A landscape with many valleys, sampled at points; each row gives a point and its height.
A ball rolls from a point to the lowest of its 4 nearest points, and stops where none of them is lower. Distance is the straight distance between rows; heights are no part of it.
Z_19 (h 38.8): [107 111 145  99 162 102  62 107 130 145 122 133  93  89 136 180  90 142
 128 119 101 134 126 211  73 143 172 128 119 156 160 118 152 165 104 170
 154 109 101 143 150  52 162  79  79  94 107 168  70 135 137 166 126 108
 166 105 152  97  73 170 139 129 106  89  68]
Z_416 (h 43.4): [ 96 149 136 148 139 136 131 199 128 152 121 102 118 130 187  55 137  97
 167 166 104 178 122 175  39  77 136 164 147  72 110 131  96  67 107 101
 139 148 149  95 127 127 166 125 179  44 123  97 133 125 156 134 107 111
 109 187 117  99 157 118 152 156 144 110 144]
Z_591 (h 19.0): [193 109 125 112  97 151 127 170 109 112 143 179 118 183  63 163 147 164
  65  91 206  66 105  78 201 175 119 124 120 216 169 129 166 222 156 113
 112 145 139 162 109 188  93 170  87 158 150 158 167 165  53 115 151 143
 144 106 103 199 130 120 122  97 127 128 137]
Z_302 (h 29.9): [122 130 131 143 104 144 151 217 123 122 109 130 117 204 101  60 105 134
 105 159 163 141 129 105 123  99  80 174 116 150 111 193 129  97 139  60
 103 148 155  62 129 151 113 113 144  71 108 121 160 187 119 153 147 127
  83 183 135 125 153 110 164 173 187 119 118]
Z_649 (h 24.5): [123  99  83 112 192 123 120  20 113 138 140 141 132  70 139 191 111 135
 108  81 101 130 146 127 132 150 150  51 138 141 172 138 109 153  96 184
 139 124 104 145 111  92 102 114 122 195 114 149  91 138 170 114 144 171
 173  65 129 139  69 161 111 115  83 129  89]
Z_363 (h 39.4): [154 132  97 166 149 127 143  67  95 103 153 111 161 106 190 187 145 129
 114 103 114 115 110  95 185 141 151  84 130  63 114 106 138 135 118 174
 147 104 136 181 104 117 122 122 153 187 147 118 107  93 135  58  92 186
 147  57 116 119 139 162  92  74 107 168 140]
Z_259 (h 42.9): [ 90 148 112 111 150 113 149  90 137 137 128 152 121  95 185 113 111 101
 177  95  94 144 125 150 107 119 150 123 145  67 115 107 106  70  87 133
 143 137 151 130 142  89 138 136 152 135 126  88 111 125 191 129  92 136
 141 123 141 118 145 156 113 118 121 129 135]
Z_861 (h 28.6): [121 145 117 158 153 115 109  84 122 134 149 130 143  92 155 162 107 119
 127  98 104 128 126 139 148 129 155 113  97  96 130 109 119 107 114 161
 134 125 122 164 131 104 139  99 138 147 127 113  96 107 135 113  88 150
 154  93 141 108 140 174 121  95 109 121 153]
Z_857 (h 27.2): [ 94  99  85  73 167 111 149  37 147 152 113 174 118  65 155 145  91 104
 151 105 116 159 146 164 103 126 164  69 146 153 131  95 107 135  75 163
 153 118 103 116 130 105 108 115 138 198 100 134  90 147 155 116 140 165
 167 102 156 146  78 136 112 115  82 113  97]
Z_470 (h 51.2): [ 91 151 127 141 158 113 127 114 140 162 123 116 102 104 206  78 114 126
 177 148  94 182 149 173  71 120 132 155 140  72 124 115 109  69  88 125
 151 159 152 139 127 110 195 137 166 108 135 107 106  92 169 119 105 120
 146 157 136 111 144 117 124 131 100 131 155]
Z_347 (h 23.2): [190 106 137 138  85 171 182 182 112 105 150 109 168 181 109 112 154 138
 100 124 181 103 101  56 187 116  88 143 110 152 124 193 159 157 152  92
  92 125 143 115 109 190  97 131 137  96 170 123 191 162  97 113 161 127
  96 150  95 172 177 132 159 123 166 183 177]
Z_282 (h 54.5): [166 143 126 186 102 143 187  92 135 133 135  65 154 114 209  93 152 118
 142 133 134 115 112  62 131 113  86 110 149  50  77  96 122 100 157 131
 146 152 168 139 139 179 144 161 198 173 146  91 140  92 116  62 116 169
 143 127 107 152 168 134 117  98  89 154 171]
Z_835 (h 22.2): [109 114 110  74 113 131  97 174 151 104 138 152  86 166  81 110 133 142
 135 136 133  99 146 139 112 126 112 150 131 170 145 157 100 168 141  90
  95 115 115  89 158  94 101 141  82  86 109 137 140 152 146 211 127 100
 108 132 144 109  76  79 116 162 164  75 103]
Z_173 (h 72.0): [154 129 186 222 101 113 152  99  92 133 121  63 172 100 221 125 143 106
 129 145 164 176 117  92 174 167 101 111 137  44  85 111 165 110 164 146
 164 134 149 182 116 206 132 164 213 198 166 116 123  82  84   4 108 168
 111 106 118 123 167 121 107 102 112 189 172]
Z_601 (h 17.8): [ 75 135 112 112 174 116 131  51 136 159 115 137 102  88 184 110  92 120
 180 156 116 202 151 211  81 149 160 111 154 116 152  83 120  84  82 132
 160 147 136 116 135  90 161 116 162 156 111 121  63 100 136 112 155 131
 155 126 177 121  86 129 135 127 107  90 142]
Z_738 (h 21.9): [124 121 137  90 121 134  78 165 140  89 116 112 116 135  85 129 151 137
 151 108 115  95 134 128 120 119 138 145 131 156 150 140 114 163 135 143
 119  93  98 126 119  71 136 138  92  86 130 123 151 126 152 203 107 110
 162 158 117 107 129 124 136 158 168  98 104]
Z_242 (h 15.1): [136 114 103  64 161 110  95  75 136 136 129 176 127  88 124 177 119 128
 132  94 124 102 129 117 134 117 136  88 142 132 143 125 105 156 111 151
 119  97 107 133 126  63 103 144  87 169 114 114 135 130 134 183 136 151
 167  94 122 143 104 109  96 122 110 114 103]
Z_352 (h 17.2): [133  91 112  98 152 123  81 116 129 111 156 164 125  97  78 202 127 161
  95  77 138  94 117 121 125 149 125  85 159 190 139 114 133 192 118 155
 121 109 109 157 131  94 125 158  58 159 116 154 125 126 130 168 124 133
 183  87 127 144  95 108 113 133 114  98  77]
Z_518 (h 14.1): [183 137 107 118 119 166 143 126 132  85 156 150 147 148  81 166 140 173
 109  71 155  82 125  77 169 133 100 116 132 186 143 130 102 198 132 114
 106 115 124 136 120 135  79 176  87 169 144 130 168 146  95 145 139 156
 159 114 107 198 131 102  95 115 128 113 131]
Z_357 (h 27.8): [113 134 107 108 190 109 106  46 118 107 129 140 125  82 173 188 103  95
 119 101  88 139 114 144 119 143 178  84 115  90 141 124 155 129  78 191
 141  86 138 158 123  66 141 105 134 155 108 136  79 129 195 150 104 171
 173  74 123  93 111 181 119 120 114 124  83]
Z_273 (h 31.9): [ 76 120 132 105 198 104 125  32 104 152 116 140  94  74 180 145  97  97
 146 122  97 165 134 203  76 147 152 104 139  83 162 114 134 112  81 180
 169 109 133 154 133  76 168  97 148 130 101 141  53 123 165 142 129 144
 173  93 132 119  84 186 125 113 107 126 103]
Z_285 (h 21.3): [138 111 150 119 103 137  98 179 135  99 116 127 108 160  61 112 136 141
 105 126 118 104 130 124 141 130 113 161 101 175 139 138 146 162 154 107
  96 134  99 136 124 119 102 143  88  93 127 114 157 135 113 165 131 101
 102 142 132 114 108 122 137 137 162 115 137]
Z_412 (h 17.6): [167 122 112 139 120 137 133 111 124 119 144 136 159 126  92 192 155 142
  95  94 149 106 135 116 178 128 137 112 109 168 104 115 130 163 132 157
 105 128  98 171 105 136 113 135 107 160 151 113 124 120  89 113 134 139
 154 106 126 140 114 134 119 107 107 164 146]
Z_867 (h 46.4): [127 141 152 188 118 113 130 164 120 150 126  91 140 117 194  73 128 120
 153 166 127 176 122 143 101 118 116 157 133  47  95 116 128  67 121 121
 148 142 142 136 112 144 171 138 185  93 157  97 153  83 136  91  89 119
 112 153 118 108 168 144 140 131 115 144 158]
Z_448 (h 17.5): [157 125  77  90 151 133 147  69 119 102 156 146 154  88 115 217 126 155
 104  83 104  85  99  94 156 114 123  59 154 159 121 124 131 179 113 175
 128 111 106 174 120  88  95 133 118 181 158 143 115 120 149 171 123 182
 198  73 119 153 146 146  96 106 129 120 109]
Z_411 (h 37.8): [119 154 159 184 109 110  99 159 126 124 124 103 136 130 172  76 138 109
 163 121  71 166 115 174  96 127 157 153 105  57 127 108 157  75 122 136
 126 126 135 163 125 119 190  97 164  76 133 106 116  78 150 113  74 107
  99 145 120  70 173 170 145 135 134 147 162]
Z_490 (h 25.5): [ 98 126 174 172  89 151 113 208  98 139  86 118 108 202  87  51  85 135
  90 201 153 170 132 152 133 149 124 188  84 134 132 154 175 129 143  96
 116 147 153  79 117 149 120  80 139  79 117 159 142 161  95 118 157 107
  51 167 146 102 128 157 175 153 158 152 128]
Z_288 (h 18.2): [139 147 122 131 120 125 148 112 131 130 122 148 145 140 118 131 121 146
 104 118 145 112 132  91 160 106 122 119 125 171 140 125 103 134 153 101
 124 131 119 124 120 151  92 144 126 160 119 108 122 141 102 109 151 122
 120 123 144 147 119  87 113 121 115 139 126]
Z_758 (h 21.6): [147 135 138 158  89 153 189 140 106 110 146 127 156 160  87 144 150 147
  81 121 165 100 117  76 182 132  86 122  88 163 123 139 135 157 171 107
 116 139 136 139 119 215  98 145 146 141 132 126 144 144  86  89 158 125
  96 118 102 174 169 105 124 106 131 156 175]
Z_403 (h 21.8): [ 96 139 176 191 109 117 116 168 119 147 102 115 127 145 145  68 120 130
 179 195 116 206 138 199  95 129 139 167 126 114 147 115 114  77 112 103
 151 142 145  97 134 147 154 113 149 100 121 130 117 118 124 105 133  86
 114 155 150 102 130 122 155 134 133  86 138]
Z_114 (h 22.5): [111  81 130  92 130 122  55 163 117 121 129 145  61 122  84 169 110 144
 119 149 161  95 132 146  71 171 134 137 159 220 174 125 169 198 133 110
 111 127  94 108 153 111 119 143  38 143 131 195 101 133 106 157 149  99
 137 105 137 120  58 143 136 151 118  81  48]
Z_627 (h 19.4): [166  94  92 131 140 128 126  71 114 138 140 160 146  97 110 202 130 144
  91  97 137 103 109 108 166 138 140  62 132 208 129 110 113 188 167 155
 115 115 125 162 125 143 108 145 125 184 129 150 122 122  97  98 144 167
 161  77 121 171  98 128 102 112 104 139 107]
Z_890 (h 25.6): [ 84 141 111  26 197 102 128  55 155 118  95 157 132  44 149 167 115  88
 154 109  82 131 117 181  83 140 153  87 117  89 165 141 118  97  50 163
 181  78 120 145 144  63 128 116 122 144 112 119 105 138 189 207 119 163
 171 101 128 109 106 158 115 117 120 122  71]
Z_729 (h 56.4): [131 153 145 174 146 120 129 108 118 157 131 103 173 127 184 108 124 130
 157 151 137 144 134 125 134 142 118 148 137  73  92 105 122  85 121 131
 164 157 128 138 126 145 155 123 166 151 128 110 118  97 120  70  85 130
  94 146 143 106 142 106 131 102 103 139 165]
Z_365 (h 16.5): [168 125 105  86 117 176 140 161 155  68 170 112 149 134 106 154 152 162
 136  76 148  61 110  82 175  96 108 103 157 148 109 150  99 167 151 117
  83  91  99 113 108 136  91 162 113 129 158 113 217 117 130 182 125 141
 170 158 100 167 148  95 105 127 148 132 166]
Z_546 (h 38.7): [154 128 116 156  86 165 198 177 136 121 130 113 170 182 135  76 161 119
 107 182 170 117  91  55 134 103  69 132 115 121  75 163 142 110 163  89
 125 149 167  82 126 204 121 134 169 114 156 128 171 170 108  94 154 146
  84 155 104 148 192 126 127 139 162 166 155]
Z_321 (h 13.3): [ 95 137 128 168 132 129 151 167 148 158  86  96 142 161 151  58  89 119
 158 189 142 188 112 160  88 105 109 155 148 126 121 138  95  64 121  76
 132 180 149  50 119 161 144 138 176  83 105 107 124 142 122 108 153 114
  86 150 156 129 155  91 163 158 135 102 117]
Z_935 (h 35.5): [169 124 156 133  91 171 153 196 120  99 131 101 171 151 110 110 163 117
  92 140 125 117 112 104 152 113 115 132 113  68  90 157 149 121 181 107
  93 114 122 144 109 158 129  97 128  87 139 116 160 127 134 100 132 103
  69 157  76 119 204 160 130 121 171 157 174]
Z_954 (h 43.7): [162 141  82 140 159 117 170  23 120 113 156 132 161  98 177 204 154 129
 116  77 136  71 137  87 185 120 133  67 159  97 129 107 119 129 108 186
 139 121 152 170 139 107  82 127 145 217 149 128 101 109 142  81 136 202
 195  75 113 146 140 152  90  76  80 171 115]
Z_3 (h 13.0): [134 116 104  94 104 156 162 161 138 116 134 155 126 193  92 138 152 145
 104 123 170  75 138  52 185 138 106 113 124 211 156 149 110 165 152  94
  93 112 140 108 127 182  67 154  96 154 134 123 200 155  85 123 168 145
 131 117 141 213 124  64 114 132 121 110 124]
Z_770 (h 17.3): [125 133 123  80 126 105 121 139 154 137 128 162 102 131 103 111 130 139
 145 129 116 120 167 128 110 110 122 144 129 170 144 138 111 118 133  97
 127 119 122  77 150  92 132 128 118 104 116 126 121 145 138 169 144  86
 112 144 141 103 102  93 139 133 127 100 119]
Z_637 (h 28.4): [139 121 160 146  81 138 108 187 109 119 120 124 141 195  75  96 121 126
  88 157 154 134 121 114 183 146 120 149  79 138 126 167 173 135 160 101
 104 144 131 119 113 179 127 106 114 106 117 146 166 167  97 137 146  98
  65 141 121 133 156 134 183 134 157 164 142]
Z_28 (h 27.7): [127 145  87 125 127 142 196  68 158 115 155 125 145  99 184 135 143 120
 129  95 116  99 116  67 150  84 126 110 145  82  88 115 106  85 108 146
 136 144 135 143 128 113  98 127 150 166 136 124 151 104 142 107 101 174
 165 121 127 152 163 120  70 108 105 163 166]
Z_850 (h 22.7): [ 87 154 183 194 123 133 102 150 104 161  95 100 133 133 127  66 121 128
 134 188 132 210 141 135 125 146 112 171 109  88 117 114 153  81 126  94
 129 147 140  88 111 175 165 107 162 116 109 123 112 135 110  91 139 117
  60 152 161 109 135 126 160 148 133 129 156]
Z_462 (h 22.0): [133 146 146 111 106 132 100 223 135 134 117 112 102 171  78  77 124 129
 137 170 135 150 142 159 100  98 122 195  90 142 137 152 125 128 145  95
 123 158 120  81 139 115 133  89 121  44 107 144 131 148 137 176 131  85
  80 181 134  94 129 102 154 157 170 105 112]
Z_122 (h 66.6): [136 131 162 197 105 140 169 150 104 143 113  94 166 145 164  74 136 125
 123 187 164 166 116  93 137 124  78 134 134  83  74 117 131  83 159  94
 151 162 176 115 111 203 145 154 194 136 151 117 133 105  97  52 117 135
  88 123 115 111 173 126 148 127 127 153 171]
Z_535 (h 23.9): [ 87  98 127  79 151 111  66 120 152 155 125 155  59  91  88 164 108 135
 133 169 138 130 147 185  68 155 157 123 176 216 159 127 121 167 130 149
 128 117 105 120 160 101 122 114  78 128 110 162  70 130 104 156 163 102
 126 102 150 115  42 137 143 159 110  76  34]
Z_399 (h 7.1): [155 103 137 164  80 179 185 198 116 103 125 123 172 205 110  89 123 128
  54 174 183 126 107  66 179 122  57 124 106 138  93 187 160 130 156  91
 104 138 161 103  91 200 108 128 131 122 131 141 182 198  68  93 179 132
  83 151  98 171 201 129 167 123 141 194 136]
Z_207 (h 34.4): [ 89 150 138  95 173  98 123  92 151 148 113 136 106  99 151  92 117  88
 198 120  91 165 139 204  68 113 163 139 128 100 140 116  91  78  85 146
 157 123 143 114 127 101 164 135 142 104 109 120  88 106 181 177 113 106
 147 166 159  78 118 123 115 136 140 135 118]
Z_514 (h 57.6): [103 125 157 199 118 127 161 114 151 140 116  76 147 120 222  81 129 113
 164 180 132 196 122 128 118 117 102 134 139  50  81  90 134  87 133 108
 158 169 156 148 120 173 166 175 199 155 173  93 137  75 129  63 112 143
 117 121 110 134 151  92 135 128 108 131 165]
Z_692 (h 15.2): [183 143 107 117 103 150 184 100 125 115 141 158 163 134 127 168 153 135
  99  97 159  94 132  68 182 111 105  84 135 166 120 132  96 153 164 130
 119 132 145 127 111 166  72 141 124 173 130 129 159 132 107 111 166 148
 154 108 125 181 141  86 104  98  97 131 147]
Z_301 (h 30.8): [123 144 144 119 129 122 105 141 132 118 114 123 135 119 108 144 132 134
 128 120 100 107 133 145 119 125 146 147 114  91 130 142 128 121 139 149
 128 119 118 151 139 106 151 116 122  90 123 114 109  92 142 162 115 111
 119 155 130  81 147 153 132 130 156 143 154]
Z_66 (h 21.7): [150 134  94 107 145 128 160  34 157 164 138 150 144  85 140 133 125 138
 111 101 139 116 154  98 144 118 140  83 128 141 111 106 106 116 118 158
 136 126 137 147 135 114 116 144 139 179 138 104 127 123 120 112 146 168
 150 113 132 162 109 123  92 113 100 137 133]
Z_719 (h 17.0): [193 105 147 122  81 153 135 173 110  92 153 109 164 155  65 150 164 150
 100  82 146  73 100  87 181 128 116 119 117 147 138 150 174 186 156 135
  86 111 103 188 102 167 112 137 101 139 152 139 170 135 118 150 139 113
 131 120 104 165 169 136 142 118 157 168 166]
Z_40 (h 42.1): [178 156 131 165 106 136 156 134 107 104 147  88 179 117 141 137 163 113
 103 122 126 106 118  69 198 124 112 124 111  66  93 117 161 135 149 153
 131 139 133 188 125 172 133 109 137 145 154 118 146 109 110  77 106 153
  95 114 104 134 162 158 107 105 140 195 185]
Z_598 (h 24.8): [ 94 139 152 174 145  89  94 100 123 176 114 109 117 109 180 106  88 113
 152 182 136 217 136 210  73 156 164 160 134 100 127  92 135  64  85 130
 155 136 114 125 137 126 172 109 153 106 119 141  82  87 107  89 147 125
 113 120 160 113  67 129 149 115 111 112 165]
Z_767 (h 19.5): [126 112 121 117 162 106 104  66 120 125 139 140 140  85 128 182 116 122
 110  92 110  99 132 102 140 130 159  96 128 116 138 126 140 158 105 171
 125  95 122 162 124  88 124 125 114 148 135 130  97 120 162 125 129 163
 173  98 113 122 113 170 101 112 118 145  90]
Z_134 (h 16.9): [ 92 137 141  17 177 128  71 105 163 128 112 178  87  88  97 147 125 110
 162 102  95  94 139 168  76 137 154 111 137 121 153 153 115 140  91 178
 158  78 129 131 137  60 140 141  78 122 112 138 108 154 174 219 137 116
 187 128 125 103  95 141 104 161 145  98  68]
Z_689 (h 32.9): [145 113 167 201  88 148 159 158  81 135 112 126 139 169 106  75 151 142
  87 186 150 158  94 104 176 158  76 145  95 117  97 133 189  99 169 108
 131 139 157 112  96 190 136 108 159 122 135 141 152 150  65  66 163 120
  38 157 133 113 185 144 178 122 154 156 168]
Z_24 (h 31.6): [111 138 147 170 140 103 107 138 126 148 125 122 120 118 125 109 125 116
 145 123 111 150 133 167 123 133 157 175  99 115 132  94 137 115 126 136
 130 143 129 143 132 119 173 103 127 110 127 133 120  93 139 115 105  84
 100 161 142  89 127 156 138 119 126 129 136]
Z_237 (h 47.7): [ 98 163 145 187 130  97 120  90 113 145 122 120 118 104 205 120 108 105
 173 115  87 159 140 182 117 144 165 132 139  70 118  88 150  75 100 162
 168 106 136 152 133 106 178 112 188 123 125  99 101  76 156  89  89 153
 140 102 141 118 111 149 147 102 100 151 139]
Z_844 (h 19.1): [106 118 108  74 132 121  87 155 154 119 133 170  93 128  69 171 133 146
 137  99 125  58 121 122 122 142 108 111 173 179 158 143 114 192 120 128
  97 101 110 118 141  69 118 164  53 124 118 161 139 127 152 193 111 111
 167 122  91 148  95 105 129 134 160  83  68]
Z_680 (h 38.5): [163 149 120 171 117 147 166  88 101 146 129 121 155 125 166 160 145 137
 121 113 148 131 132  63 169 129 123 102 135  97  85 105 117 103 146 145
 169 153 126 162 126 165 113 156 179 197 145 105 137  93 114  41 126 176
 129 113 119 155 157 126  84 101  87 156 173]
Z_306 (h 14.3): [157 108  90 100 108 140 134 164 119 103 149 148 112 167  68 148 124 154
 112 106 149  91 127  97 167 151 105 130 141 211 135 133 110 191 159  95
  97 124 132 120 139 130 113 176  84 138 119 142 174 161 111 148 139 124
 138 116 122 156 124  81 118 139 126 109 127]
Z_607 (h 20.1): [119 147 112 120 146 130 137 107 151 150 132 155 121 128 137 104 102 139
 161 130 119 128 139 142 119 118 138 142 127 127 140 113  94 105 119 107
 134 139 104  88 138 118 118 125 127 144 120 119 128 136 130 138 133 111
 120 138 145 118 135  92 118 157 127 112 130]
Z_249 (h 19.2): [133  99 127 119 118 128  72 165 123 115 138 156 108 121  57 213 141 164
 105 109 156  75 101 109 105 160 128 120 161 186 141 129 156 226 143 130
  91 105  80 154 125 125 128 157  42 155 114 175 151 111 125 173 107 126
 174 123 124 152  81 123 119 139 128  72  86]
Z_951 (h 16.3): [156 100 139 133  97 141 140 148 106 111 141 141 124 194  56 121 144 149
  48 123 185  97  93  58 192 155  84 115  88 198 166 156 152 185 161 122
  95 128 155 135 124 195 104 142 103 133 126 142 168 162  66 100 171 114
 118 126 105 182 139 112 153 110 128 152 144]
Z_955 (h 25.4): [ 97 126 138 149 109 135 119 162 133 133 108  98 102 176  90  89 116 134
 113 164 135 145 152 132 134 145 134 163  93 171 148 150 125 130 151  76
 116 135 135  79 134 139 116 121 111 113 114 118 130 165 108 145 156  80
  85 146 154 122 127 114 157 175 156 101 109]
Z_127 (h 37.5): [116 150 126 155 162  98  98  83 113 131 137 134 126  97 166 145 125 123
 134 101  83 127 131 179 118 131 177 129 113  89 149 112 142 101  90 182
 151 108 124 179 156  92 172  95 140 105 115 119  78 102 172 124  80 148
 165 122 129  83 110 191 125 122 112 134 111]
Z_812 (h 13.1): [103 149 124  98 139 102 127 165 151 159 103 144 103 143 112  84 115 128
 170 144  86 163 142 169  68 113 155 163 127 135 141 135  92 110 118 109
 136 149 134  76 139 123 134 117 121  72  74 125 110 137 145 166 135  93
 104 165 173 116 124 109 137 160 141  94 114]
Z_813 (h 9.2): [ 84 144 123  51 173  99 112 104 153 163 114 169  89 100  98 116 113 106
 167 127 116 125 159 172  82 125 137 113 152 170 157 124 101 151 110 127
 145 110 116  97 157  92 105 142  76 142 106 154 100 160 149 200 151 102
 143 132 148 121  74 115 110 147 122  82  84]
Z_130 (h 47.9): [ 97 153 177 158 140 102  91 154 125 140 125  97 110 125 225  77 123  78
 191 136  95 174 140 185  81 117 146 146 119  42 135 110 138  34  99 163
 154 116 150 152 145  92 193 113 165  61 140 104 119  95 170 126  84 116
 159 160 114  96 169 122 121 134 111 155 149]
Z_81 (h 32.7): [151 126 123 104  99 168 157 239 128 102 136  92 155 176 112  70 151  98
  90 141 125 145 132 100 128  99  93 167 103  98  94 202 147  95 148  85
  93 139 136 117 104 152 116 110 135  62 142 137 182 155 153 137 112 118
  74 185 108 118 171 130 176 147 188 150 153]
Z_780 (h 27.6): [158 151  94 107 117 160 184 128 150 103 142 109 171 127 148 129 173 123
 140  81 119  89 126  90 141  90 129 117 150  81 111 128 112 110 138 119
  86 132 124 117 143 125 126 134 134 132 143  98 176 114 170 137  79 132
 127 137 108 138 181 128 106 134 135 137 173]
Z_296 (h 19.7): [162 134 122 148 104 131 119 124 124 124 124 124 136 131  98 161 123 144
 110 122 130  89 112 111 147 123 147 126 100 166 119 112 137 161 165 130
 114 138 110 166 125 132 120 120 103 151 130 118 115 139  98 116 134 123
 125  95 133 130 103 133 129 127 122 119 124]
Z_615 (h 16.8): [147 122 111 107  87 125 148 167 136 118 128 140 103 175  71 112 118 161
 119 115 152 102 128 101 158 131 101 151 124 163 138 183 104 148 164  75
 106 119 138  94 133 151  93 136 109  94 131 139 176 179 103 175 135 107
 119 151 145 172 130  71 117 146 143 121 115]
Z_936 (h 25.8): [115 134 118  92 134 119  84 113 147 128 107 134 108 102 103 152 147 118
 155  96  99 113 139 155 105 106 175 139 138 151 147 129 111 140  95 152
 140 121 118 136 140  89 146 121  91 100 120 111 115 128 147 167 111 121
 154 135 117 105 108 136 122 140 144 114 114]
Z_163 (h 27.1): [110 105  81  55 193 105 162  25 127 139 128 168 131  62 164 168  98 103
 139  85 116 135 133 108 119 129 130  71 149 116 128 107 108 111  58 180
 150 106 114 132 138  65 103 123 119 195 135 137 119 131 166 142 119 188
 172  79 136 131  97 149 108 121  89 139  95]
Z_753 (h 15.3): [163 125 123  94 109 148 122 150 137  82 157 118 165 128  89 166 154 143
 123  83 114  76 101  95 156 105 111 119 122 132 131 127 107 156 146 117
  97 105  92 145 123 109  97 137  94 135 143 116 169 126 135 180 116 136
 160 139 121 144 147 130 117 133 146 133 151]
Z_929 (h 25.0): [142 130 110  84 104 153 144 205 136  88 134 107 131 169  98 105 150 138
 133 129 136 132 139 100 136  84 114 165 137 140 132 178 110 128 142  66
  85 121 125  84 111 114 112 120 130  73 143 117 175 165 137 184 120 120
 112 160 112 136 151  92 133 172 161 110 107]
Z_596 (h 56.1): [144 140 120 167 104 161 183 140 133 106 141  73 155 143 150  75 152 119
 137 154 114 138 109 107 102  80  91 132 149  75  85 135 115  87 126 105
 128 157 164 101 127 159 126 140 177 108 162  81 152 112 136  84 117 134
  97 148  90 127 187 124 125 132 118 143 145]
Z_688 (h 12.6): [110 112  91  61 122 106 114  95 144 153 138 159 115 107 104 147 110 143
 132 114 127 117 156 137 108 132 131 136 148 180 148 116 103 153 120 139
 128 119 102 112 146 106  97 133  81 156 121 157 108 139 106 155 141 124
 140 110 128 134  81  99 122 149 123  83  68]
Z_975 (h 24.2): [100 121 162 169 107 125 109 223 116 138 117 103 109 176 112  63 113 125
 121 198 116 179 131 173 122 133 150 192 111 126 144 135 139  84 135  82
 119 169 133  53 136 143 142  66 147  55 110 142 135 139 107 131 156  90
  65 155 138 111 143 114 170 157 169 129 140]
Z_216 (h 24.7): [125 133 142 171 121  99 110 104 112 142 132 124 115 130 119 142 106 139
 104 158 142 143 146 146 130 149 127 150 106 159 130 100 135 122 155 129
 116 137 115 118 122 165 136 109 154 135 112 138 106 134  86  85 134 105
 102 126 144 113 116 140 146 102 133 120 132]
Z_541 (h 28.5): [106 107 113 153 155 110  94  55 105 164 132 136  97  79 148 174  81 122
 141 140 121 162 153 177  97 139 179 105 132 158 144 104 131 137 117 156
 145 129 112 120 128  88 132 116 141 149 109 133  68 115 127  94 144 118
 151  91 155  98  57 150 140 117  91 127 103]
Z_15 (h 55.8): [133 144 170 186 123  97 120 137 118 113 120  59 130 122 227 107 146  97
 157 140  97 148 120 128 128 152 120 117 137  22  76  91 169  75 124 160
 155 142 137 186 125 152 174 130 183 126 159 108 122  82 164  67  66 132
 108 132  99  99 157 162 136  90 120 152 163]
Z_962 (h 12.9): [ 89 129 111  68 166 109 125  61 140 171 123 169 110 101 123 119 101 125
 147 149 106 156 152 183  72 123 153 123 164 158 142  91  92 134 101 117
 140 143 119 109 137 101 109 114 127 132 100 140  76 139 124 141 152  92
 133 133 175 128  72 116 124 130 109  82 110]
Z_253 (h 12.0): [ 90  86 148  85 134 127  59 168 139 133 113 160  56 133  76 171 117 142
 133 131 124  86 122 178  75 154 144 140 149 180 169 135 132 191 122 136
 126 101  98 103 147  93 111 157  34  98 115 180  96 136 133 199 125  98
 148 129 137 118  52 139 125 171 133  77  55]
Z_75 (h 35.8): [157 126 123 178 103 151 195  84 135 112 146 112 155 137 154 136 182 126
 106 129 142 112 134  70 172 128  98 122 119  91  95 135 136 122 153 134
 147 139 135 141 120 190 113 138 168 169 142 125 140 125 109  83 149 153
 101 123 100 152 171 126  98  87 107 178 178]
Z_839 (h 36.2): [108 137 182 144 123 131 110 224 125 126 102 105 105 125 105  86 147  93
 153 141 103 154 134 177 100 114 135 176 109  76 119 134 142  90 117 111
 137 132 119 127 124 118 170  85 143  38 113 125 113 114 136 122 104  90
 102 180 135  65 142 139 145 145 164 124 147]
Z_391 (h 23.1): [119  95 146 113 111 100  65 174 146 130 111 130  79 160  71 136 114 135
 109 155 152 113 143 170 102 156 150 159 117 215 160 131 145 169 169 103
 114 139 116 116 154 111 138 133  69 116 109 176 103 153 118 161 144  66
 109 138 150 115  74 115 146 137 141  98  88]

Call two points neighbours if one is among the 4 nearest of the other. Go from one point of each pair to the other, from neighbour to neighbour, staying as low as possible. Name the highest point that can't be avoided.
Z_812 and Z_3 -> Z_627
Z_813 and Z_812 -> Z_770
Z_812 and Z_253 -> Z_844

For each start below, name every point that the ball comes to, in order.
Z_237 -> Z_861, Z_767, Z_242, Z_688, Z_813
Z_514 -> Z_867, Z_411, Z_24, Z_216, Z_288, Z_692, Z_518, Z_3
Z_127 -> Z_357, Z_767, Z_242, Z_688, Z_813
Z_259 -> Z_861, Z_767, Z_242, Z_688, Z_813
Z_363 -> Z_767, Z_242, Z_688, Z_813
Z_296 -> Z_412, Z_692, Z_518, Z_3
